Points, in no order, along strands that fork, close into loops and pass close to each other.
(in the rows, 128 means zero)
Two points are linked if the straight distance between their rows is under 149. Some points are linked to none.
J275: [129  63 194 112 159 136 117  89  93  98 114 160 126  65 165 159 160 133
  64 103 157  74 139 146 144  84 105  86 161 180 160 129 189 132 115 175
  87 126]
J757: [179  89 105 162 112 151 109 170 112 114 133 149 204  71 132 113 129 106
 116 127 115 146  88 158 126 105 127 121 120 112  97 115 113 117 184  68
 152 134]
J697: [123 180 139 124 132  85 155 128 131 164 105  92 125 184  81 109 124  72
 182 107 145 130 194 106 187 164 136 128  98  98 117  82 140 205  94 113
 110 165]
J566: [124 129 139 172 153 105 173 146 105 130 150 150 102 180 151 108 141 135
 138 193 143 100 148 121 104  99 115 100 127 171 146 148 105 125 130 189
 140 137]
J376: [101 133 145 124 168 123 112 165  73 187  77 134 157 139 103 141 130 138
 120 133 142 137 192 120 137 100 117  89 139 135 113 103 180 145 127 136
 135 106]
J864: [119 175 119 178 120 107 159 120 124 165 114  66 140 126  86 161 160 114
  99 115 112 129 146 156 147 163  88 147 103  83 104  87 166 135 181  93
 108 162]
J720: [122 114  95  81  77 172 142 107 157 121 131 137 117 107 145 142 102 132
  91  66 121 168  99 190 139 169 158 135  80  88 110 196  99 111 165  41
 166 123]
J743: [104 210 117 116  96  65 139 180 125 133 120  93 128 177 121 180 106 183
 143 136 131  94 156  56 144 123 173 155 168 178 180 121  46 148  90 157
 122  68]
J496: [ 99 129 131 131 159  74 123 196  93 182  59 132 176 142 144 142 122 131
 128 143 131 106 188  80 136 116 151 103 154 179 133  96 116 157 124 122
 134 105]
J377: [120 154  80 118 112 127 125 101 123 170 143 115  73 134 140 136 110 184
 141 138 135  97  80 167 114 128 160 132 181 144 106 158 120  82 139 126
 150  99]
J385: [110 190 136 125 117  70 115 180  95 130 111 109 110 156 117 177  97 176
  93 135 128  97 134  95 128 106 158 132 198 194 184 126  95 130 103 171
 124  96]
J143: [132 150 139 146 103 131  67 155  99 148  79 195 129 171  84  92 136 122
 181 180 169 115  99 148  85 103 145 100 184 110 146 131 149 119 102  91
 176 103]
J56: [161 168 141  91 119 152 115 116 115 109 150 140  98 168  89 107 152 151
 121 138 207 175 102 105 147 123 192 101 162 131 141 141 119 155  72 190
 139 124]
J292: [ 90 162 175 129 155  95  93 161  92 173  93 146 151  91  76 158 103 111
 104 140 150 111 179 127 136  80 125  96 139 127 119  89 167 142 119 112
 102 109]
J71: [169 195 142 116 115 124 136 164 119 107 161 132 142 162  79 139 138 132
 125 154 187 185 116 106 125 113 143 100 140 111 141 139 115 147  94 162
 124 141]
J419: [105  69 158 161 148 143 126 135 128 143 104 193 132 115 117 106 130  81
 116 145  99  88 162 162 154 105  82 110  93 102 107 112 141 143 172  73
 103 134]
J369: [172 128 159 160 137 134 110 133 140  66 178 135 179  72 127 162 143 130
  88 139 149 104  96 141  94  57 103 111 127 122 128 136 122  94 157 138
  96 138]
J191: [171  89  98 163 116 126 118 151 137  80 104 126 193  86 142 105 145 128
 115 111  91 127 101 119 118 109 147 143 130 154 120 111 111  99 165 102
 137 125]
J761: [102 165 123 176 125 104 173 155 137 160 121  83 118 166  90 127 120 117
  75 122  83  80 136 108 151 148 123 177 151 103 146 127 106 144 131 130
 111 165]
J115: [130 208 101 139 139  47 146 188 133 187  98  58 155 153 134 152 117 117
 199 149 118 125 149  79 144 139 150 137 115 149 151 104  73 169 128 126
 140 104]
J664: [123  87 116  88 122 143 111 134 122 170 119 146 104 124 143 113 124 135
 226 123 112 171 145 120 118 119 108  91 110 135 117 122 163 152 147 120
 169  75]
J58: [146 168 116 165 136 161 114 162 102 140 147 110 184 138  76 112 153 120
 111 144 143 169 112 117  80 143  97  94 146  76 102  85 192 118 116 151
 136 164]
J959: [122 136  96 115 105 116 154 112 159 173 114 126  92 167 145 108 110 142
 181 145 144 139 168 147 134 135 151 125  77 112  99 169  84 150 159 106
 179  83]
J303: [ 93 178 104 136 137 119 140 141 119 169 139 118  80 168  86 119 108 143
 134 151 128  88 117 144 103 121 150 133 171 113 124 155 116 105 120 137
 150  98]
J147: [144 178 112 157 135 130 131 158 103 143 124 116 144 153  83 103 153 139
 158 151 151 168 115  94  84 123 125  86 143 103 139 117 150 143 113 161
 132 129]
J125: [131 150 131 128 114  79 140 148 148 182  40 101 138 170 107 103 131  97
 195 117 131 132 208 108 195 154 158 103  77 114 121 101 133 198 131  89
 147 122]
J161: [ 86 137 206  88 147 144  86 103 114 129 127 189 124 153 105 124 128  90
 100 161 189 139 157 174 131 126 119 129 116 122  99 120 169 150  92 134
 106 136]
J34: [138  97 114 147 144 142 117  85 162  83 165 122 143  92 172 119 111 104
 155 153 123 112  78 148 114 115 124 166 109 147  91 120  93  90 130 127
 113 149]
J435: [120 176 130 192 123 106 176 161 130 160 120  96 127 138  81 154 130 117
  78 123 115 105 143 155 138 129 121 153 121  79 132 136 127 128 170  99
 116 164]
J266: [102 169 165 161 168  80 158 137 117 169 155 140  88 164 128 126 141 100
 157 201 156  54 143 131 111  79  88  90 128 153 134 128 112 148 127 163
 107 137]
J165: [ 96 106 146 103 138 124 110  84 146 149  78 146  92 152 124 130 134 154
 117 112 153 100 141 124 151 122 169 143 152 141 107 139 131 120 107 134
 133  93]
J422: [119 149 130 122 109 112  86 105  98 164 116 135 124 108 138 169 103 144
 125 123 157 108 100 179 126 136 150 146 204 148 110 118 148  94 127  95
 143  93]
J349: [119 110 169 147 156 108 135  75 151 160  83 119 111 150 136 124 123 120
 129 130 168  61 146 129 177 113 172 129 161 153 109 113 113 160  97 115
  90 112]
J878: [109 116 154 113 132 142  87 133  79  94 114 158 137 120 120 143 153 155
  59 103 122 152 136 122 100 132 122 134 170 159 154 116 167  94 109 166
 135 139]
J856: [104 121  98 109 126 172 140 144 118 164 173 158 104 149 114  69 101  92
 170 155 129 177 121 162 115 159  88 105  74  74  82 136 149 157 131 124
 146 119]
J141: [153 151  89 101 114 167 143 141  98 130 136 101 146 160 123 115 159 157
  88 104 153 210 122 151  90 176 136 135 140  93 111 132 149 119 129 166
 163 134]
J248: [119 204 198 131 136  87 114 137 132 130 103 135 136 178  79 146 147 107
 131 139 161 119 184  87 172 127 145 125 149 135 156  78 126 190  60 156
  64 165]
J865: [114 134 112  88  67 125 143 127 170 111 165  89 118 112 149 183 103 122
 143  99  71 174 122 148 129 183  99 186  73  97 160 155 104 122 174  75
 152 148]
J747: [ 95 148 125 131 147  63 141 109 108 174  72  85 110 164 164 178 140 131
 154 132 130 101 188 148 142 173 122 153 138 165 128  80 165 126 140 117
 140 138]
J532: [157 144  94 132  83  96 135 140 159 122  91  71 151 118 146 145 139 149
 162 107 103 159 106 130  96 147 136 148 118 128 160 138 111  99 177 105
 156 113]
J686: [170 145  71 155 132 136 143 149 127 126 135 105 140 149 120  69 161 148
 179 152 115 151  96  96  83 111 139  87 142 132 136 146 133 120 117 168
 164 111]
J611: [147 180 151 135 131 103 107 128 170 124 145 103 142 110  75 156 135  95
 178 114 118 164 111 122 137 156 119 141  94  70 105  83 144 147 109 112
  95 150]
J194: [108 152 188 149 148  99  69 114  88 156  94 153 139 120 120 159 142 108
 115 153 190  27 117 179 140  77  93 110 189 158 117  70 170 126 107 116
  89 123]
J561: [147 113 133 144 121 128 114 135 128 145  87 129 127 190 126  56 144  90
 197 139 144 144 151  91 134 167 159 105 135 104 133 100 129 181  94 121
 137 151]
J319: [176 136 142 171 157 135 134 134 166  79 161 131 171 111 101 124 159 111
 126 174 151 140  98 118  89  90 108 116 100 116  94 119 109 108 122 170
  85 143]
J838: [121  54 104 103 131 168 117  69 170  52 111 116 139  78 191 112 124 150
 114  81  80 130 103 112 120 136 139 180 125 180 144 136 109  94 117 127
 133 124]
J364: [149 153 105 139 130 108 153 160 104 146 156  85 105 140 113 139 119 167
  88 101 119 103 115  99 135  94 158 110 198 165 170 157 118 128 114 163
 126 118]
J243: [166 157 125 137 153 147 175 103 182 161 144 108  92 172  87  84 137  86
 152 109 178 141 128 122 160 159 127 113  86  53 101 140 129 182 103 128
 103 147]
J312: [129  72  81  78 119 141 132 110 181  94 113  76 152 122 177  94 123 153
 146  92  95 181 129  81 106 186 178 184 103 147 111 106  93 123 107 165
 141 112]
J657: [ 96  95 118 122 135 100 102 119 152  92 139 144 111 119 160 153  99 148
 179 139  51  80 126 107  79 122 117 184 120 178 158 127 101  72 121 118
 141 100]
J524: [119 146 109 108  83 142 115 140 128 163 133 129 134  99 107 146 105 132
 105 101 120 162 102 178 112 146 138 139 109  73 120 160 135 109 174  72
 166  99]
J522: [160 143 103 165 119 124 159 142 158 101 193  96 135 107 126 133 141  88
 145 145  92 169  82 108 115 169  98 168  85  90 111 111  85 124 155 135
  92 182]
J830: [142  81 151 139 151 156 167 103 101 121 168 147 144 117 179 137 142  81
  74 132 144 110 144 203 172 134  80 102  86 104  92 106 151 146 182  93
 102 189]
J891: [ 88 145 130 156 172 124 110 145 111 180 114 149 158 152 104  84 113  75
 171 185 143 133 146 135 111 136  93 120 105  87  64  53 173 147 119 115
 122 149]
J635: [146 162 160 168 132 136 117 153 125 139 136 169 158 151  91  89 117  86
 127 188 171 109 119 140 113  95 132 113 134  81 109 127 123 134 128 106
 117 158]
J884: [133 149  99  87 112 155 159  77 138  68 138  84  96 107 173 205 155 201
  62 116 142 179 106 169 109 185 130 166 135 143 154 171 128  75 152 158
 154 139]
J30: [158 122 100 159 176 150 111 155 136  85 177 154 189 103 111  64 143 122
 144 180 129 119  77 110  68  91 104 112 120 134  96 112 139 101 107 181
 115 130]
J821: [107 109  79  99 100  99 112 124 156  75 121 113 113 137 163 134 115 170
 208 124  59  94 126  67  82 105 126 166 113 192 171 146  82  71 117 138
 174  70]
J585: [167 118  94 133 141 163 100 141 134  58 207 156 173  61 128  55 112 121
 152 141  97 118  54 136  81  83 107 135 135 150 125 117 123  97  93 142
 111 136]
J703: [ 94 154 145 128 117 125 128 129 103 130 112 115 107 139  96 162 139 174
  29 112 123 129 150 133 123 136 144 159 167 118 150 139 147 105 122 155
 134 137]
J975: [103  84  55 104 176 160 187 116 145  82 152  67 125  69 213 122  56 169
  91 119  38  85 131  91 155 140 126 189 130 191 166 172  93  96 107 136
 133 156]
J430: [130  54 142 121  97 121  98 145 102 121  93 155 153  76 158 158 117 127
 135  90  62 109 133 132 142 110  96 138 160 147 143 128 143 113 172  68
 133 112]
J7: [122 115 135 110 107 156 139 151 109 137 166 168 128  82 131 165 114 105
  96 112 109 148 108 174 124 118  81 104 107  90 119 158 146 118 179  54
 138 124]
J954: [128 132 180 125 131 122  77 146  95 115 101 153 158 123 108 122 150 122
  89 117 151 149 151  97 126 122 149 112 171 145 153  98 153 130  87 156
 111 148]
J465: [167 148 100 103 114 125 143 114 112 102 148  89  98 149 138 126 136 190
 117  99 121 130 103 123 134 108 160 102 174 180 169 174 106  97 115 171
 153 118]
J834: [145 138  95 121 147 127 128 133 103  59 144  88 149  58 172 160 103 212
  63 112 106  96 110 132 115 115 140 202 185 201 163 153 126  72 106 167
 139 118]
J42: [138  85 180 109 152 148 109  75 144  59 134 138 110  69 144 159 155 151
  57  98 155  99 121 120 129  95 125 116 152 176 171 138 146 107 106 169
  99 116]
J140: [159 104  68 143 126 141 120 138 107 189  98 163 165 141 143  95 138 142
 197 167 150 140 117 161  95 129 128  93 134 128  88 133 141 112 181 101
 176 105]
J992: [162 108 159 139  96 154 128  89 129  83 163 154 124 132 136 124 139  93
  90  78 144 142  94 163 147 132 136 103 147 110 133 144 121 133 121  82
  96 172]
J713: [118 145 104 195 154 101 113 164 110 191  62 121 179 146 103  88 136  90
 141 169 116 112 150 111 116 136 122 121 126  84  87  59 147 151 139 112
 123 155]
J517: [128 144 148 105 105 185 151  91 138  77 216 171  70 118 141 187 128 139
  75 119 150 153  98 176 120 128  92 106  97 111 148 192 132  97 140 110
 108 147]
J223: [123 167 126 177 157 150 135 127 109 153 130 105 163 139  65 133 158 108
  99 137 137 137 124 145 112 137  87 100 111  49  78  77 189 136 154 125
 115 166]
J733: [122 129  89  93 113 179 146 125 156 144 196 149  71 139 111  97  95 120
 168 126 137 170  91 149 115 144 117 102 101  81 103 179 131 130 125 118
 149 113]
J927: [163 115 124 138 147 101  96 144  80 122 135 133 162  51 166 162 123 141
 158 138 134  78  98 130 121  62  93  92 186 197 132 111 151 101 142 135
 117  70]
J198: [133  64 136 141 133 150 154  77 140 154 136 136 112  77 152 136 122 105
 109  84 123  83  99 184 204 130 115 103 140 117 107 131 152 141 159  63
  98 137]
J599: [ 90 200 173 127 154 104 131 119 128 132 108 118 129 164  64 152 139 132
 111 122 156 141 200 122 162 145 108 134 119  99 132  85 169 168  98 170
  79 171]
J31: [100 170 146 149 112 110 137 121 152 159 133 141  95 157  95 118 117  88
 176 153 113 125 162 151 132 146  99 148  67  66 116 129 127 150 144  79
 129 145]
J976: [140 104  91 111 117 142 136 103 189 118 109  70 125 154 134  86 138 121
 180 111 104 169 120  93 110 191 146 182  82  94 102  98 101 136 118 156
 126 127]
J155: [113  94 126 116 121 123 135 164  81 122 115 110 166  71 163 184 102 144
  70 103  78 133 139 129 129 124 107 144 157 151 156 142 147 115 167  88
 153 125]
J379: [160 219 118 145 122  93 179 115 139 166 140  76 109 176  91 114 135  99
 195 132 170 149 163 118 173 155 130 112 105  76 113 118 132 190 104 125
 117 162]
J656: [126 125 152 148 150 109 145 185 159 146  97 125 146 138  87 109 117 116
 107 133 121 129 167  51 149 108 153 121  97  97 147 133  70 170 125 135
 106 120]
J707: [146 161 117 151 114  56 165 175 117 161 108  93 144 169 164 122 116  94
 196 141 115 142 175 113 145 151 145 125  79 141 143 135  59 179 147 109
 161 135]
J506: [109 135 106 105 123  90 125 159 104 102 123  99 106 111 142 175 127 198
 135 128  76 135 150  82  97  91 123 132 141 190 196 148 131  96 130 171
 178  77]
J257: [144 121 116 109  89 124 130  95 145 138 114 118  97 199 154  92 137 113
 179  84 139 140 142 108 151 165 178 132 144 129 145 129 100 163 111 135
 137 144]
J786: [122 175 200 130 117  78  84 151 111 124  79 139 154 153  97 167 140 110
 150 124 155 121 145  82 133 119 145 123 174 153 149  79 134 151  72 130
  97 128]
J192: [131 120 141  82 125 158 112  66 134 129  92 126  86 146 119 146 148 166
  97  95 174 154 121 141 155 146 195 130 157 137 106 149 150 134 100 156
 137  90]
J983: [128 109  84 113 175 141 172 107 131  93 152  70 113  74 198 164  82 190
  71 136  92  83 118 111 157 140 134 195 177 197 167 146 119  95 103 182
 118 145]
J443: [147 148 126 166 163 110 152 161  96 134 165  79 151 112 127 154 163 141
 103 130  92 127 143 118  85 114  85  99 131 139 156 139 151 118 172 152
 116 149]
J769: [157  79 129 154 166 151 187 118  98 101 175 119 138 105 193 125 153 103
  53 135 132 121 127 143 142 138  96 103  92 132 109 150 129 135 161 128
 106 194]
J845: [121 107 184 153 135 125 113 124 171 113 105 156 131 101  97 138 133 106
 110 131 129 123 147 142 135  93 102 139  77  83 114 133 144 119 161  89
  98 120]
J423: [127 111 193 133 144  98  88 103  89 143  90 145 114  91 143 170 150 138
  80 116 162  39 127 152 145  88  97  90 199 186 154 108 179 125 120 146
  92 107]
J474: [152  71  92 142 144 166 132 106 151  65 193 141 152  73 146  85 129 104
 111 128  86 121  50 133 125 104 116 150 115 148 106 125 101 103 122 132
 100 155]
J827: [121  95 146 118 107 173  78 105 125 130  89 194 130 150 111  93 153 123
 145 134 163 179 130 169 104 154 122  97 119  98 101 111 181 137 137 106
 142  98]
J498: [135 123 148 121  89 148 127 118 122 113 190 180  78 107 138 169 112 131
 115 116 132 147 116 188 119 111  94  84 108 115 139 196 136  95 168  77
 129 123]
J347: [ 86 112 113 174 185  99 128 166 122 180  69 118 176 134 140 109 142  95
 136 149  85  94 185  84 121 163 112 132 107 113  85  53 153 160 139 144
 105 170]
J207: [104  61 140  97 157 139  93 102 128 144 123 173 105  91 145 127 126 131
 181 121 128 132 140 125 116 114  96  87 113 154 118 115 174 133 130 146
 130  77]
J509: [124 113 154 122 115 151 116 156  80 130 141 150 165  78 133 192 120 132
  53 112 127 134 136 170 121 104  96 118 131 108 107 132 168 109 182  75
 135 113]
J593: [172 102 114 149 119 121 176 157 147 136 129  98 125 123 152 100 123  97
 143 104  89 133 121  95 168 142 143 113  94 101 129 147  72 162 154  94
 121 163]
J854: [132 149 100 102 113 152 157 110 114  78 162  80 112 130 137 164 152 222
  70 102 124 173  96 132 125 150 152 153 149 168 166 166 106  94 126 197
 147 126]
J446: [138  78 136  96 117 164 126  58 165  47 118 120  98  90 153 151 140 173
  79  71 127 137 107 101 131 123 144 141 133 160 158 164 116 104 100 161
 131 110]
J841: [119  76 145  58 109 180  67  81 131  66 133 182 103 110 133  93 137 143
 134  82 159 184 100 115 103 138 158 125 147 149 122 130 145 113  66 158
 141  99]
J510: [131  61  59 123 156 159 179 143 109 126 146  91 145  82 201 102  77 139
  81 123  75  86 122 115 162 129 154 167 141 170 126 150 103 109 142 114
 136 142]
J587: [ 99 113 132 133 161 106 130 148 120 111 144 159  97 159 143 112 131 152
 129 160 124 102 154  78 108  88 148 117 118 191 151 149  95 137  98 204
 136 113]
J357: [155 111 145 102 120 200  82 101 119 103 136 175 135 139  90  86 152 108
 123 121 184 184  80 158  98 158 123 106 139  79  81 116 191 114  86 137
 140 125]
J177: [ 96  97 184  86 155 161 117  97 121 120 154 178  95 138 132 111 137  90
  80 151 165 120 141 163 131 115  97 125 102 123 114 137 143 146  89 168
  81 159]
J408: [109 137 161  95 111 143  84 118 136 115  96 193 126 158 103 106 124 107
 158 164 174 180 166 133 139 124 144 112 107 113 107 123 156 151 107 121
 127  96]
J118: [154 127 113 147 111 117 187 123 185 107 168  67 125  75 137 148 133 109
 137  99  78 136  91 114 154 134 111 140  73 102 135 146  77 135 173 108
 103 165]
J68: [108 111 109  92 141 178 120  84 135 126 185 182  58 145 122  92 113 134
 146 140 137 117  94 149 107 110 121 113 130 131 125 175 127 113 103 152
 135 123]
J614: [136  81  71  86 106 156 130  79 163  83 156  92 131 101 174 120  98 148
 158  65  88 164 103 107 121 153 147 174 110 142 134 146  90  97 116 124
 143 125]
J281: [147 186  90 125 114 132 164 148 117 162 143  72 155 160 104 142 138 152
  84 129 137 190 120 162 115 178 148 159 125  92 108 141 113 122 162 135
 147 148]
J673: [131 153 108 139 140  91 146 153  94 115 123  90 138 116 147 171 152 178
 120 133  90 150 162  94  83 138 104 127 143 173 168 126 159 102 158 194
 134 132]
J184: [141 144  88 115  73  82 161 139 145 166 101 101 110 186 178 110 129 114
 194 139 118 121 158 145 120 172 154 139  66 129 135 158  54 149 171 108
 183 132]
J373: [144 155 121  91 120 185 103 118 110 113 134 138 141 147  94 118 165 144
 112 104 174 231 103 133  98 178 131  99 123  77  95 103 184 133  82 162
 137 127]
J8: [162 111 122 155  88 127  95 143 145  90  79 124 175 128 118 108 157 143
 131 100 112 153 118 116 102 126 162 143 151 130 150 122 114 103 138 122
 151 106]
J108: [133 138 141  78  94 167  81  82 125  98 127 169  91 115 110 148 148 166
 105  83 187 185  99 151 120 146 178 121 134 123 117 150 137 106  95 148
 144  90]
J575: [117  70 132 102 129 157 144  75 127 150 152 134  78 108 164 136  95 126
 121 103 130  93 106 168 173 114 128 101 157 142 134 169 135 120 129  93
 122 145]
J473: [159 113 164 149 129 125 165 103 104 162 146 146 135 117 167 150 139  99
 110 128 158  83 140 188 191 111  96  83 126 127  99 121 150 152 189  71
 101 157]
J483: [ 92 107 180  89 143 180 147  75 125  76 195 168  73 126 144 156 154 114
  40 127 155 127 121 178 138 128  83 116  96 131 141 171 148 131 117 127
  97 150]
J997: [105 204 123 117 130  59 136 209 132 160 117  92 155 147 115 172  95 132
 166 147 118 121 173  38 132 134 154 148 127 161 165 116  59 169 102 158
 116 108]
J820: [ 92 121 166  96 146 125  70  99 170 100 154 162  87 159  93 101 156 143
 167 158 150 113 111  62 115 105 151 129 127 147 160 123 118 156  35 216
 105 113]
J395: [104 120 123 122 148 118 148 146 151 130 105 128 101 165 103  97 125 144
 119 135 123 140 168  76 127 114 158 128  91 130 139 152  83 146 115 178
 136 104]
J463: [134  84 136 124 155 131 102 132 126 124 127 158 135  84 130 131 137 144
 145 109 127 108 110 117 115  73 110  93 136 176 134 138 137 120 123 141
 124  77]
J442: [119  75 147 148 150 138 151 151 117 143 121 170 139 139 143  98 107 104
  76 130 106 108 145 136 162 122 127 115 121 127 126 150 105 142 162 108
 130 148]
J270: [129 105  90 101 105 120 124 136 133 156 111 159 123 132 152 115 111 143
 202 138 122 144 121 144 118 116 148 102 113 140 120 158 105 113 169  92
 183  76]
J934: [115 141 124 121  71  92 134 137 171 141 130 117 114 113 122 144 105  89
 182 121  75 133 147 154 143 162 106 166  52  70 126 135 110 144 188  54
 147 141]
J948: [ 82 138 130 106 111 136 111 108 147 147 153 172  54 178  74 121 107 147
 163 142 129  87 113 121 111  89 131 112 143 112 150 166 130 114  97 140
 154 104]
J937: [105 122 185 147 144 133 105 137 109 128  93 151 170  78 105 165 131 118
  51 126 154 132 161 132 110  92 102 121 117 108 107 106 171 117 156 114
 101 112]
J982: [148 141  97  97  80 105 159 153 144 110 137  46 154  79 163 189 120 146
 131 100  70 163  96 145 117 163 118 178 103 120 162 139 114  97 174  98
 148 145]
J425: [120  70  95 114 151 172 173 102 122 140 155 121  96  79 179 134  81 149
  70 105  92  97 104 138 164 114 124 146 157 151 144 171 108 100 145 108
 139 132]
J642: [163 102 111 162 155 149 170 108 103 102 161  89 136 102 175 152 154 160
  81 119 109 112 111 145 114 123  96 109 146 160 139 158 149  92 168 156
 121 168]
J640: [142 124 115 125 136 176 162 105 204 120 135 104 118 163  82  87 153 103
 147 110 127 176 102  87 130 166 134 139  64  53 105 120 110 150  96 154
 105 127]
J179: [ 94 177 174 165 153  76 119 129 102 171 130 124 125 151 118 158 126 111
 112 166 138  34 141 164 138  96  90 112 155 146 129 105 157 128 141 128
 100 143]
J217: [ 89  63 128 115 113 131 105 100 134  92 121 146 108  90 177 140  78 139
 140 114  61  57 110 117 132 113 120 179 176 177 165 147  99  74 116  96
 143 104]
J492: [153 120 134 134 110  90  74 130  83 134 109 139 157  76 157 167 105 140
 146 115 163  90  84 137 125 101 144 134 218 191 116 106 131  96 118 111
 125  95]
J277: [146  98 141 109 122 187 108  89 156 111 158 156 124 139 117  74 141  84
 156 115 167 171  77 144 126 158 130 124 129  79  99 113 153 143  72 127
 105 153]
J564: [140 137  88 113 101 106  92 139 122  41 133 119 141  60 170 140  84 210
 124 103  88  85 108  99 102  81 140 185 176 217 172 147 109  61  98 140
 145  62]
J684: [157 134 113 186 138 101 166 194 143 144 110 100 180 108 112 109 127 107
  90 124 103 119 152  78 162 124 160 129  99  99 121 118  77 162 158 119
 100 164]
J48: [ 93 166 161 111 128 129 134 116 122 140 131 128  81 163  72 147 140 143
  72 108 144 137 160 135 152 136 119 118 127 112 137 138 164 145 105 163
 108 134]
J351: [129 136 149 135 147  86 154  98 164 130 117  90 128 124 163 167 116 129
 122 135 137  90 160 112 167 120 169 166 132 174 123 120  85 140 112 137
  85 117]
J162: [165 104  60 159 138 139 143 154 115 170  93 121 151 154 127  51 139 135
 191 159 121 134 100 113 108 130 131  92 134 128 106 114 127 134 132 143
 178  98]
J539: [106  87 145  74 114 150  64  93 144  86 129 172  98 149 113  80 136 134
 155 114 135 128 121  73 114 117 158 138 148 149 142 116 134 121  33 197
 125 105]
J588: [122 212 123 121  94 116 161 113 142 138 154 106  94 167 120 183 147 157
 115 131 152 159 138 180 128 182 138 151 116  99 132 165 119 117 162 123
 136 145]
J317: [152 151 134 154 117 129 129 150 155  99 145 112 164 125 113 116 143  86
 143 153 109 179 116 133 119 162 111 154  68  76 102  79 122 137 157 118
 110 178]
J672: [107 161 143  88  95 129 134  98 143 106 136 112  92 134 136 212 140 174
  85 125 148 188 138 184 121 169 131 172 115 116 139 166 139  92 133 123
 131 122]
J880: [122  89 130 136 150 149 118 134 124 166 126 153 115 174 129  45 114  70
 178 166 135 113 121 106 144 143 139 113 127 108 116  98 126 163  87 144
 124 149]
J823: [114  92 127 139 143 147  93 138 111 169 144 160 142 118  90  76 118  64
 174 150 115 131 108 126 152 124 100 125 123  76  88  76 170 165 111 105
 128 147]
J842: [140 113 151 141  94 167 107  94 154  87 160 177 107 157 121  83 135  88
 128 111 127 137  84 159 117 161 129 149 139  86 127 141 123 121 102  89
 106 170]
J719: [140 126  94 120 100 137 131 131 158 153  72 134 105 214 128  37 133  99
 222 152 150 165 147 102 113 178 135 108  94  90 123 131 141 172 118 129
 172 105]
J908: [123 132 129 139 140 107 137 103 154 134 159 110 131  97 166 152  99 114
 143 149 129 107 114 141 144 121 139 165 126 153 112 113  87 118 135 103
 109 129]
J63: [ 90 122 113 152 163  92 142 136  94 186  55  85 137 155 161 128 154 111
 138 138  94 113 196 122 124 186  99 138 102 145 104  65 168 137 170 140
 129 163]
J943: [113 132 143 121 138  86 114 160 110 179  37 118 152 168 100 119 129 108
 189 122 138 131 201  76 156 127 162  93 124 143 145  88 114 179 116  97
 147 101]
J180: [123  95 101  90 146 126 124 136 132 123 119 109 114  88 148 138 117 175
 145  97  96 133 149  73 114  95 133 118 123 179 159 146 138 110 133 175
 152  60]
J726: [111 200 144 161 111 123 125 144 134 153 123 176 112 181  68  91 114  83
 168 200 168 100 152 167 126 116 100 115  98  44 117 133 145 140 130  73
 142 149]
J685: [176 142 126 176 105 145 128 174 124 128 161 153 183  96  94 113 126  85
 109 155 152 137  94 148 141  95 124 112 118  76  88 107 107 140 155  71
 112 153]
J734: [125 127 151 160 126 140 140 175  90 139 129 169 141 176 106  93 105 104
  79 163 144 108 154 145 143 118 152 125 127 110 118 148  91 154 153 108
 137 163]
J738: [110  51 138 135 108 109  89 123 117 131  96 173 145  84 170 141  93 130
 145 115  95  60 114 129 153  93 122 144 173 182 152 113 101 101 137  63
 138  91]

How many points has the smallest loop of links through each point below? Write none if it is on no loop.
J954: 7
J757: 11
J842: none
J539: none

A fork is a point with three links, a tip a point with one. Leave the first point through the second and follow the links. Name the first fork or tip that comes.
J194; J423: J937
J997; J743: J357
J125; J697: J611
J463; J927: J856
J726; J31: J635
J198; J473: J463
J474; J34: J820

Name the points in between on the shortest way along the links from the first point to the second, in order.
J865; J845: J934 J31 J726 J635 J734 J442 J419
J747; J257: J63 J347 J713 J891 J823 J880 J561
J303; J281: J377 J422 J492 J927 J463 J207 J664 J270 J959 J184 J707 J115 J997 J743 J385 J364 J465 J854 J884 J672 J588
J841; J319: J108 J192 J165 J349 J351 J908 J34 J474 J585 J30
